Each scene shows the same named points in several views. A view is turned or mirrored, and shifted as a whole, has a little noise and may leave points out.

Scene 1
View 1
z554: [  5 -13  10  -3   0  -9  -3  -6   4 -26   3  -6 -12  -4  20   7 -14 -12
 -10   2  13]
z487: [  4 -12   4   2   2  -6  -7  -2   1 -17   5  -2  -6  -6  12   6 -12  -4
  -5  -1  -1]
z706: [  3 -10   4  10   1  -1 -13   9   0  -4   8   3   3  -5   2   7  -8  11
   4  -2 -14]
z493: [ -4 -21  13  -2   8  -6  -5  -4  -2 -17   3  -5  -7 -17   7  16  -8  -8
  -8  -6   3]
z56: [  2 -12  23  -1   7  -3   0  17  -8  -3   1   7  12  -9   7  18 -16  13
 -12  -4  -8]
z259: [ 12 -11   6  -2  -3 -13  -1  -3   6 -33   5   0 -10  10  29   0 -15 -12
  -8  11  17]
z241: [ -2 -19   1  -2   6 -10  -2 -14  -5 -26  -1  -3 -11 -12  14   7 -18 -18
 -14  -6   3]
z763: [ -1  -7  12   2   3  -2  -4   5  -9   0   0   0   4 -17   2  13 -21   7
 -12 -10 -16]
z335: [ -7 -18  36 -15   8  -5   5   1  -4 -11  -3 -14  -6 -26  11  29 -15  -7
 -23  -8  12]
z502: [  0 -25   8  -5   9 -13   2  -9  -3 -33   0   1  -8  -8  18   9 -12 -18
 -14  -2  13]
z973: [ -1 -13  13  -8   3  -9   3 -10  -5 -21  -4 -10 -12 -16  17  12 -24 -16
 -23  -7   7]
z445: [ 10  -1  -6  10  -4  -6  -7   3  -4 -11   3   7   2   4  13  -5 -25   5
  -5   1 -15]
z98: [  5 -10  21  -9   1 -10   7  -1  -3 -25  -3  -4  -7  -4  25  11 -26 -12
 -24   1  13]
z519: [  4 -23   5   1   8 -11  -2  -1  -2 -29   4  10  -1   1  16   6  -8  -8
  -6   3   6]
View 2
z706: [-15   1  10  -4   1   0  18   5  -3 -16   4  -2   6  17 -15  18   2  13
 -10 -12 -11]
z519: [-11   9  -3  -1   6  16  13   7   5   0  -2   0  -8  -6 -14  10  -2   5
  12 -11  -1]
z502: [ -7   6  -7   2  14  17   3  11  10   2   0   4  -9 -18  -6   0   0  -4
  13  -8  -2]
z763: [-14  -8   2   3  11  -4  11   5   5 -16   2   3   0   9  -5  11   3  15
 -24  -6 -19]
z56: [-15  -5  -1  10  12  -6  19   0  10 -11  -5   5 -14  16  -9  12  -3  13
 -21 -14  -9]
z445: [ -8  -8   1  -8   2  10  15  -1 -10  -8  -6  -5   4  11 -16  23   4  18
  -2   8 -17]
z973: [ -4  -6  -5   7  21  12  -5   9   8  -2   0   6  -5 -15   1  -3   6  -4
  -2   0 -12]
z487: [ -8   1   4  -2   8  10   8   7  -1  -7   1   0   1   2 -10   9   4   3
   2  -6  -8]
z554: [-3  0  2  2 15 16  2  7  0 -1 -4  1 -4 -5 -9  2  6 -9 11 -4 -2]
z335: [ -8  -5  -1  19  28  -3  -1   9  19  -8   1  11 -15  -5   5 -11   3 -12
 -17 -17  -4]
z259: [  0   0   0   0  12  24   6   2  -4   6 -13  -3  -7  -1 -15   7   4  -8
  23   0   3]
View 3
z487: [  2  15  -2   6   3   8   4  -1   7  15  -4   0  -8   9   4  -2   2   0
 -17   1   5]
z259: [ -4   4  -7  15  -7  -4  -6  -9   3  22  -5  -5 -17  14   5   3  -3 -10
   1  17  -2]
z445: [  5  38  -4  15  -3   7   8  -5  12  14   1  -3 -18   1   1   6  13  10
 -19   3  -3]
z56: [ 14  16  17  -1  -9  12   8  10  21  12   5   0   3   4   0   4   5  12
 -10 -21  -1]
z98: [  6   2  -4  -6 -20   1  -6  -5   6  13   6 -10  -2  14  12   4  -5  -8
  -3   6  -2]
z493: [  2   4   0  -7   4  12   5   4   5  14  -6   0   2  12   8  -6  -2  -2
 -20  -4  10]
z519: [ -7   1  -2   4  -1   3   8   2  10  24 -12  -1 -11   9   4   4   6  -1
  -8   5   2]
z335: [ 14  -7   8 -21 -10  12  -4   6   6   6   7  -5  17  18  13  -6 -13  -7
 -13 -13   8]
z973: [  4   5 -10 -15 -11   8  -1  -5   2   9   3  -8   3  15  17  -2  -4 -10
 -18   5   6]
z502: [ -8  -6  -9  -8  -5   4   5  -1   5  21  -9  -5  -4  14  13   1   0 -10
 -10  10   6]
z763: [ 14  28   5  -5  -2  16   8   4  14   6   6  -1   1   3   5   0   7  11
 -26 -15   4]
z554: [  0   7  -7   5  -1   4  -3  -7   1  16  -4  -4  -9  15   8  -3  -4  -8
 -11  12   5]
z241: [ -4   7 -14 -10  -3   8   6  -4   2  14  -6  -6  -4  12  14  -2   2  -7
 -21  10   8]
View 4
z487: [  0 -11   9   7  -3  -9   2  -3  -6   1   3  -7 -17   0  -4  -3   0   1
   5  -6   4]
z763: [  9 -21 -10   4  -5 -11   3  -4   3   8   9   0 -23  -4 -22   1 -14   6
   2 -14   3]
z493: [  2 -16   1   5   1  -6   5   8  -7   3  -4 -14 -28  -2  -3 -10  -4   2
   4  -2  10]
z335: [  4 -22 -20   6  18  -6  17  16  -7   4  -4 -19 -22   1  -6 -14 -22  -4
   2  -2  24]
z445: [  0  -8  10   7 -14 -13  -3 -19   1   3  15   5  -4  -1 -12   5  -1   8
   5 -16  -5]
z56: [  8 -20 -11  10   0  -8  16   3   5  14  12  -3 -15  -5 -21  -1 -14 -10
  -5 -15  -4]
z98: [ -7  -7  -3  10   7  -7  13   1  -5   0   4 -15   5   5   7 -14 -17   0
   7  -5  19]
z519: [ -6  -6  15  10  -9  -4   8   4  -4   5   3 -13 -12  -2   6 -15   3  -5
   2  -6  -2]
z554: [ -6  -7  10   9   5  -7   6  -1 -11  -3   0 -15  -9   4   8  -8  -2  -1
   8  -1  14]
z259: [-12   1  19  13   3  -8   7  -5 -11  -4   5 -14   6   6  15  -7   3  -6
   8  -2   8]
z241: [ -5  -8   6   3  -8  -6  -1   2  -7  -2  -4 -14 -17   0   7 -17  -7  13
   9  -2  15]
z706: [  7 -16  11   9  -8 -10   1  -7  -1   8  11   2 -26  -5 -19   8   7  -5
  -1 -12 -12]

In a view up to two points have been moved. Name them for each view, in the order of its rows, or write -.
view 1 | -
view 2 | -
view 3 | z554
view 4 | z706

Scene 2
View 1
z782: [ -3  -2  -4  -8 -15 -24   2  -7   9 -16   1  -6 -18  -3  -9  10   8 -15
 -11 -10 -11]
z887: [ -7  17  -6 -13 -25 -12  14 -10  12   2   2  -4  -1 -10 -14  16   2   7
 -11  -1   6]
z391: [ -2   2  -3  -1  18 -10   7  -7   7   0 -14   5  10   8  -6  15  -5  -2
  -4  -1  -3]
z223: [-35   2  20 -12 -27   0  12  -2 -10  16 -13  -1 -13   1  -7  25  29  -2
   2 -14  -4]
z509: [-25   8  19 -12 -14  -8  15  -1  -4  20 -17   2  -3   1  -8  26  19   0
   2 -10   0]
z424: [-30  -3 -15  -6 -18  28   9 -13  -2  -9   4  -1  -9   8 -10   7  12  15
  -9  -3 -10]
z564: [  0   8  -8 -10 -14 -21   7  -8  13  -8   1  -5  -6  -7 -12  12  -1  -5
 -12  -4  -1]
z484: [ -3  -9 -11   2  -9 -10  -5 -13  12 -24   0  -4 -13   4  -3   3   0 -11
  -9  -5 -10]
z416: [-16   3  -3   2  14  15  11 -10   2   7 -17   9  18  14  -3  15  -3  11
   0   3   2]
z507: [-10   4  -7  -6 -14  -3   8 -10   8  -6  -2  -2  -3   0  -9  12   3   2
  -9  -3  -2]
z797: [-12   5   5  -6 -19 -13   7  -9   7   1  -6  -3  -6  -2  -6  17   9  -4
  -5  -6   0]
z920: [-15 -11  -1   9  -7   8  -5 -18   7 -13 -12   1  -2  15   5   6   1  -3
   1   0  -3]
z989: [-13  -1  -6  -6   4  -1   9  -5   1  -3  -7   3  -2   6  -9  13   6   0
  -7  -6 -10]
z172: [-21 -16  -1  10 -20  10 -10 -21   6 -18  -9  -2 -11  15   8   3   7  -5
   1  -2  -5]
z333: [-10  11   5  -3 -21 -10   7 -13  12   6  -9  -2   5  -2  -3  16   1   3
  -2   1  11]
View 2
z507: [ -3  -8  14  15  -5  -1  15  -3   5  -4   9   0   3  -7  -3  10  -2  -4
   4  -6 -15]
z484: [  3   0  26  15  -1 -14  25  -6  -4  -7  18  -9   8  -9  -5  15   2 -14
  -9 -13  -1]
z797: [  1  -8  23  11  -4   0   5 -10  10   1   8   0   4 -10  -3   4  -8   0
  -3  -4 -18]
z887: [-11 -13   9  20   7   2  14  -2   7   5   1   5   9 -11   2   8 -12   4
   3  -1 -25]
z416: [ -6  -7   6   1 -31  -3  13   0  10 -20   4  10 -16  20  -1  11   4  -1
  16  -4 -17]
z333: [ -5  -4  14  10   0  -1   9  -7   7   0   1   4   2   0   0   1 -12   1
   2  -1 -22]
z920: [  7   9  21   3 -15  -6  14  -5   1 -14  14  -9  -7   8  -7   4   1 -19
   5  -9  -5]
z391: [ -5 -11  20   4 -21 -17  19  -7   6 -14   5  13  -6  13   2  15   4   6
  -4  -9 -14]
z989: [ -1 -13  18  11 -21  -3  13  -4   9 -10  13   3  -2  -4  -3  16   7  -1
   3  -8 -12]
z564: [ -6 -10  20  19   5 -10  21  -7   3   2   7   3  12 -12   1  13  -6   3
  -9  -7 -16]
z223: [ 11 -12  21   8 -19  23 -22 -14  27   4  11  -2  -4 -21  -8  -4  -5   4
  11   4 -27]
z782: [  5  -9  30  18   2 -10  16 -12   4   2  16  -4  13 -20  -3  14  -2  -2
 -15 -11  -8]
View 3
z172: [ -4  -4   8   0   2   5  28  -4  11 -18  11   8  19  18  -6 -16  -5  -3
   0 -14   5]
z509: [-13  -9  20  -4  23   9   9  20  16  -8  -3   4  14   3  20  -3   8 -11
  18   5  37]
z920: [  0  -2   6   2   3   4  19  -5  13 -16   7   9  12  13 -12 -14  -2  -8
   1 -10   5]
z333: [-10  -6  22   2  17   6   4   3  -1  -5   1  11   2  -1   3  -8  12  -8
  -5   7  19]
z424: [ -7 -26  -4  -1  -3   9  22  12  15   4  21  -1  23  12 -10 -11  17   8
   5  -9  14]
z484: [  2 -12   4  -7  13  -4  20  -6 -16 -16   0   1  11  19  -6 -23   4  -3
   2 -14  -1]
z507: [ -3 -18   5  -3  11   2  11   6  -3  -3   5   2   9   8  -5 -14  15  -2
   4  -2  14]
z989: [  1 -15  -1  -6  14   0   9   9   5  -9   0  -1  10  10  -5 -13  11  -9
  18  -4  16]
z391: [  7  -4   1  -4  20  -4  -7   0   2 -13 -11   3  -5   5 -13 -14   9 -21
  18   3  15]
z564: [ -3 -16  14  -8  23  -3   7   2 -23  -7  -5   2   3   7   3 -18  16  -3
   1  -2  11]
z223: [-21 -13  22  -3  19  14  21  26  20  -6   5   4  25   5  26  -1   8  -3
  15   1  40]
View 4
z887: [ -6  -1   2 -12  -6  15  15   8   4   8 -11 -14   3   3 -15  -1  -7 -14
  -2   4  -5]
z507: [-10   6  -1  -9  -8   8   1   8  -2  -3 -11  -6  -1   3  -7   0  -1  -8
   8   0   1]
z797: [-16   7   8 -10  -5  16   2  11   6   1 -19  -3   8   3  -7  -1   2  -8
  11  -5  -2]
z782: [-13   8  -1 -19  -8  13  -5   9  -2  -5 -24  -6   6   9  -8   5  16  -6
  -2 -23  -8]
z223: [-38   4  29  -3  -1  13  14  11  16  10 -10   2  15   6  -3   0  -5 -20
  40  -6  -7]
z920: [-13  19  -2  -3 -13   6 -18  14  -3 -13 -12   5  -2  -6   7 -10   3   2
  20  -1  14]
z416: [-11   7   2  13   0   2  -5   8  -7 -13 -10   9  -2   5  -5   2 -12   4
  26  29  18]
z333: [-10   8   7  -6  -5  20   5  12   9   4 -17  -5   7  -5  -9  -9  -8  -5
   7  10   4]
z391: [ -7   7  -2   3   3   9  -8   8  -7 -14 -26   8   4  10 -13   8   1   8
   9  17   8]
z989: [-16   5   2  -2  -2   2  -3   7  -7 -11 -15   4   0  12  -6   9   2  -3
  17   2   4]
z484: [ -8  13 -10 -16 -14   6 -15  10  -8 -13 -17  -3  -3   3   0   0  13  -1
   0 -18   1]
z424: [-19   5  -1  -3 -16 -10   2   6  -8  -6  12  -6 -13   4   8   0  -6 -16
  29  -5   6]
z509: [-29   5  24   0   5  17  10  10  12   5 -20   6  16   8 -10   3  -3 -11
  30   4  -4]
z172: [-17  21   0  -8 -17   6 -19  14  -1 -12  -9   3  -2  -6  13 -10   6  -2
  22 -12  10]

In a view up to two points have been moved. Name them for each view, in the order of its rows, or write -.
view 1 | z223, z172
view 2 | z333
view 3 | z507, z391
view 4 | -
